Points on a hilly landscape, in no order, each with its height.
A ball rolls from a point to whichever of its 2 nearest points has the largest drop for the distance, and stops where none of them is lower. Distance is the straight distance between rows; heights are no part of it.
Z_65 (h 239): [155 161 123 120 190 161 190 193 147 112 155 152 128 117 135 108 117  98
 153 165 159 137 168  94 118]
Z_206 (h 319): [ 98 140 160 166 190 109  89 106 147 124  92 129 162 146 166 121 159 176
 114 112 151 112 137  63 115]
Z_959 (h 670): [ 60 158 136  76 117 130 134 149 188  99 106 152 164 135 128  91 137 104
 115 157  97 124 145 130  77]
Z_640 (h 520): [143 118 123 139 125  90 127 128 117 105 108 118 125 147 127 165 115 137
 104 123 156 106  87 141 115]
Z_404 (h 697): [118 172 174 118 146 130 131 157 179 134  97 123 145 106 135  55 114  89
 136 139 106 137 173 125  78]
Z_704 (h 698): [182 116 136 144 131  89 116 115 139 135 100  94 106 117 134 185  84 114
  98 105 174 138  91 178  67]
Z_59 (h 296): [ 99 148 166 166 119 128 146 142 149 113 123 151 126 103 131  83 132  54
 115 159 126  74 191 110 197]
Z_845 (h 359): [131 130 121 128  99 133 155 143 121 122 150 139 116 118 115 113 118 106
 149 163 112 116 141 120 171]
Z_629 (h 223): [ 45 111  65 152 113 171 109 126 146 156 183 156 121 141 110  92 158  63
 131 128  84 136 169 151 145]
Z_921 (h 183): [145 132 191 164 165  94  74  65 147 174  85 101 128 130 169 142 127 184
 116  80 161 140 121  99  98]
Z_916 (h 659): [160 111 153 129  98 135 114 115 102 160 147  97  99 122 122 122 107 146
 143 117 100 145 118 153 139]
Z_728 (h 466): [167  69 141 163 117 109  85  89  76 131 102  99  91 122 101 178 131 145
  65  91 144 111 108 168 162]
Z_898 (h 519): [180 133 163 132 120 155 137 124  79 180 161 125 120 126 148  91 135 170
 170 120  99 160 123 102 189]
Z_687 (h 774): [143 191 153 115 155 103 162 123 150 128  90 144 134 146 153 120 108 148
 149 131 140 111 116  90 105]
Z_204 (h 828): [134 196 179  97 132  91 131 110 171 149  68 120 149 135 151  95 109 159
 141 101 117 136 109 130  52]
Z_130 (h 293): [187 171 179 178 165 132 173 126 117 163 114 147  93  99 154 112 115 106
 144 135 166  95 173  81 202]
Z_585 (h 525): [154 112 144 121  89 107 122 102  73 139 125 135 120 166 117 144 136 181
 108 116 130 105  96 111 198]
Z_680 (h 237): [ 70  87  75 162 108 160 101 118 119 127 161 143 113 129 108 125 155  83
 125 134 116 115 146 150 166]
Z_476 (h 553): [139  79  50 111  93 143 138 143  73 117 184 107 114 100  87 174 134 123
 176 130 125 147 124 140 143]
Z_992 (h 602): [151  82 146 147 103 151  80  75  66 174 145 110  77 128  90 125 118 157
 110  99  95 118 145 157 211]
Z_559 (h 656): [ 54 159 148  87  82 107 112 104 167 110  92 143 159 150 129  91 140 131
 117 134  82 109 118 134 101]
Z_350 (h 406): [103  77 101 106 170 152 105 174 144  89 155 114 165 148 136 157 150 145
  99 126 155 155 105 146  54]
Z_693 (h 394): [159 138  97 102 114 127 179 167 112 119 164 128 133 116 113 132 108 126
 167 163 118 149 128 119 136]
Z_890 (h 572): [105 118  73  75  78 106 148 132 124  96 144 125 159 156 106 173 123 154
 140 145 116 130  89 137 113]
Z_374 (h 294): [ 59 102  96 124  96 128  97 113 154 102 129 126 131 149 118 139 131 104
 105 136 111 106 121 162 111]
Z_233 (h 364): [207 172 162 157 166 153 182 137 117 177 136 147  97  97 159 108 106 113
 178 144 153 133 158  81 178]
Z_715 (h 872): [130 165 169  98 151 147 131 146 144 150 116 130 163 130 153  63 141 158
 160 117  95 159 128 111  94]
Z_656 (h 334): [100  92 107 181 208 148 101 158 137  83 120 122 162 127 142 152 163 127
  73 115 191 143 137 109  91]
Z_934 (h 617): [124 147 143  83  75  95 133 111 142 117 113 112 130 149 122 123 103 161
 134 121  93 130  94 151 102]
Z_443 (h 541): [136  58  51 141 108 141 106 133  92 101 173  98  98 101  80 177 140 112
 149 114 131 139 109 171 127]
Z_450 (h 539): [192 159 161 113 135 150 151 124 109 184 148 122 130 126 162  93 122 176
 185 112 101 181 109 111 137]
Z_635 (h 450): [137 105 138 120 175 161 111 151 117 140 154 119 167 148 155 116 146 172
 144 113 125 159 104 111 103]
Z_241 (h 748): [130 192 184 142 159 103 141 117 154 143  80 144 138 124 155  86 118 130
 137 122 135 104 150  77 117]
Z_943 (h 800): [142 185 147  93 141  84 158 124 171 118  81 128 138 151 140 137  91 144
 133 123 140 119  96 127  55]
Z_259 (h 488): [171 125 138 117 102  89 133 107  92 135 119 121 113 158 122 164 112 169
 114 112 144 117  82 130 142]
Z_267 (h 641): [121 111 124 108  87 130 113 113 128 136 147  92 110 132 112 127 100 151
 151 115  92 144 111 169 109]
Z_694 (h 529): [118  68  64 148  91 121  98 108 102  95 143 106  78 115  71 181 129 104
 112 105 142 110 114 188 140]
Z_980 (h 280): [ 84  80 108 164 130 142  96 126 105 102 124 149 161 144 144 149 188 120
  81 139 143 106 114 112 173]
Z_479 (h 639): [ 88 149 165  93  71  96 100  89 141 120  89 120 134 153 127 101 119 159
 114 107  86 110 102 145 113]
Z_955 (h 425): [128  78 112  96 181 166 111 172 134 127 169 101 170 149 146 146 148 179
 129 107 140 169  95 140  56]
Z_426 (h 569): [139  86  47 110 114 147 150 161  72  98 181 139 146 115 102 181 169 122
 154 159 144 140 116 105 163]
Z_620 (h 327): [ 44 120 139 128 128 142  89 127 159 113 117 151 171 140 145 101 171 100
  96 147 102 113 151 111 117]
Z_528 (h 210): [ 52 135 104 119 120 191 113 130 155 158 177 157 132 122 123  59 156  92
 161 135  63 155 180 133 143]
Z_863 (h 310): [ 21  98 114 143 110 147  63  98 157 132 130 133 147 153 134 108 160 102
 102 116  91 113 142 144 116]
Z_433 (h 352): [ 64 127 153 148 159 114  82 124 142 119 107 155 187 152 159 106 180 141
  93 124 133 113 133  76 129]
Z_131 (h 633): [208 108 106 151 144 119 143 144 104 129 136 111 100 105 121 180 115 116
 134 124 171 146  97 154 110]
Z_52 (h 227): [ 56 152  84  84  92 161 149 129 158 138 164 151 139 129 117  88 145 109
 164 144  65 157 165 135 129]
Z_876 (h 492): [144  89 137 173 116  86 108 106 102 103  81 112  96 120 102 179 128 118
  51 102 161  89 116 162 161]
Z_71 (h 438): [175 173 111  74 125 135 204 174 123 138 160 130 141 111 130 110 105 146
 190 152 100 181 137 112 125]
Z_194 (h 208): [150 165 204 131 108  78 108  95 147 157  78 112 103 116 133 109  87 116
  93 106 121 119 141 136 112]
Z_383 (h 887): [154 175 156 104 168 162 162 164 142 149 134 147 147 123 152  64 134 140
 175 137 107 162 150  91 120]
Z_91 (h 283): [150  67  84 149  97 116 128 123  70  89 126 139 107 125  91 185 172 125
 105 122 162  98  98 127 206]
Z_461 (h 720): [120 189 182 147 182 123 135 146 180 141  90 136 147 106 144  58 128 102
 135 136 142 117 191  80  88]
Z_148 (h 727): [176 135 132 133 165 114 129 119 148 141 103 102 125 127 155 167  91 133
 131 113 174 147 102 146  57]
Z_758 (h 389): [ 90 106 101 101 159 141 131 182 159  79 141 138 157 144 131 151 145 110
  92 150 157 141 128 135  69]
Z_965 (h 631): [158  95 150 150 104 147  94  96  92 172 146  96  65 108 101 122  98 127
 124 107  99 134 150 171 167]
Z_114 (h 592): [102 151 111  70  68 102 155 120 136 104 127 139 153 153 120 124 126 157
 143 145  94 129 103 123 134]
Z_324 (h 326): [ 99 138 146 141 109 125 140 134 132 114 124 159 137 129 131  99 140  94
 117 156 122  89 148 103 188]
Z_201 (h 304): [ 94  75 102 169 174 157  91 149 107  91 137 136 175 137 147 155 188 131
  81 125 163 131 113 114 131]
Z_11 (h 298): [195 171 133 147 170 143 195 158 132 140 138 145 111 103 141 122 100  98
 165 159 163 122 155  99 144]
Z_512 (h 257): [115  67  82 173 124 145 118 134  83  88 130 147 139 123 116 169 195 111
  94 134 158 103 105 119 197]
Z_178 (h 339): [147 177 187 164 139 116 170 144 133 138 119 155 115 108 139  80 122  81
 131 144 139  78 181  91 203]
Z_554 (h 190): [ 71 142 139 137  99 161 109 114 147 146 145 141 108 114 123  52 126  91
 157 128  76 129 175 139 156]
Z_205 (h 156): [ 86 130 169 157 117 135  88 117 157 139 112 109 105 103 125  67 109  81
 125 125  91 116 181 147 128]
Z_615 (h 514): [133  93 105 146  92 100 113 111 111  92 106 106  76 117  83 174 109 103
  85 122 144  94 116 183 141]
Z_543 (h 812): [176 173 116  94 166 145 191 131 114 137 136 148 135 149 153 146 124 199
 190 147 141 145 100  69 130]
Z_338 (h 252): [ 91  94  76 178 125 172 121 143 127 122 170 141  94  92 104 113 145  51
 132 146 123 113 178 153 180]
Z_453 (h 557): [100 105  70  91 101 105 136 145 146  77 140 123 149 142 103 178 122 124
 112 153 131 125  95 161  79]
Z_579 (h 666): [210 117 140 151 133 107 126 117 122 154 115 107  83  86 131 176  83  96
 113 108 188 152 109 178 105]
Z_5 (h 269): [ 95 114 124 183 127 170 129 143 134 120 147 148 108  87 124  92 145  46
 124 158 124  93 196 128 205]
Z_100 (h 542): [138  96  85 137 124  97 129 148 129  68 117 115 130 130 105 187 124 112
  95 137 165 111  86 167  88]
Z_902 (h 284): [127 136 126 135 203 165 149 174 134 109 143 153 147 134 152 116 147 126
 131 146 168 131 154  79 122]
Z_184 (h 247): [ 45 136  54  69 100 151 152 143 164 118 166 143 143 144 105 140 141 103
 137 150  88 151 152 142  94]
Z_284 (h 854): [117 178 185  89 112 121 111 122 153 153  88 114 163 120 152  57 134 171
 148 102  76 148 120 142  72]
Z_43 (h 681): [ 94 168 144  95 112 130 147 151 188 106 112 134 136 113 118  78 103  82
 140 156  89 124 160 145  91]
Z_242 (h 486): [155 140 133  91 113 154 153 147 122 152 163 108 140 114 139  92 122 159
 189 134  73 184 133 131 133]
Z_508 (h 422): [187 169 164 111 119  92 153  82 109 160 100 139  95 147 139 156  90 172
 126 111 149 121  93 113 148]
Z_437 (h 605): [204 104  86 128 132 116 160 147  70 126 157 123 115 124 113 186 132 149
 160 129 161 141  87 121 142]
Z_547 (h 420): [177  97 172 152 118 106  86  89 100 165 106  95  92 113 121 160 101 135
  76  94 139 130 121 169 140]
Z_169 (h 759): [177 151 115 107 178 131 166 139 140 129 127 124 130 141 148 166 102 157
 158 139 162 147 101 116  75]
Z_268 (h 478): [143 113 136 124 132 149 126 138  92 143 157 134 155 146 145 110 149 169
 156 129 111 145 102  98 164]
Z_812 (h 583): [159  95  66 120 143 132 150 156  74 101 164 146 151 141 117 176 165 159
 149 143 162 132  86 101 153]
Z_408 (h 363): [ 95 116  94 143 192 133 126 162 147  63 113 139 158 144 141 166 149 124
  74 131 192 119 123 113  78]
Z_22 (h 787): [176 150 115  96 145 123 170 125 111 140 138 126 141 156 148 161 113 198
 175 121 138 149  78 105 106]
Z_88 (h 86): [125 156 202 159 120 100 110 119 154 148  88 113 107 102 131  77 105  88
 102 122 113 107 177 123 142]
Z_15 (h 315): [172 157 192 129 137  97 110  66 123 180  90 124 107 130 160 144  94 175
 121  89 151 136 105 114 123]
Z_879 (h 263): [ 58 131  37 109  85 126 151 135 159 115 165 148 119 129  86 140 115  66
 133 149 106 126 157 162 112]
Z_599 (h 278): [ 58 116  73 142  96 125 121 127 166  94 135 141 111 126 100 135 118  53
 106 148 125  96 150 172 122]
Z_787 (h 328): [175 141 186 114  93  88 104  74 124 164  93 108  91 120 117 142  71 135
  79 107 118 124 121 169 126]
Z_963 (h 566): [178  93 140 123  85 127 101  76  53 165 135 116  96 140  89 151 121 185
 107 110 110 116 116 138 212]
Z_930 (h 268): [122 142 174 152 187 112  86  90 158 145  83 104 156 140 171 132 143 188
 126 101 147 133 124  80  72]

Where does a ball stop that starts at each point below?
Z_898 => Z_512
Z_284 => Z_259
Z_863 => Z_88
Z_404 => Z_259
Z_267 => Z_259
Z_916 => Z_259

Write out the way that a ball takes from each point below.
Z_715 => Z_284 Z_204 Z_943 Z_687 Z_241 Z_461 Z_404 Z_43 Z_959 Z_559 Z_479 Z_934 Z_114 Z_890 Z_453 Z_100 Z_640 Z_259
Z_148 => Z_704 Z_579 Z_131 Z_437 Z_812 Z_426 Z_476 Z_443 Z_694 Z_615 Z_876 Z_728 Z_547 Z_787 Z_194 Z_88
Z_5 => Z_338 Z_680 Z_629 Z_528 Z_554 Z_205 Z_88
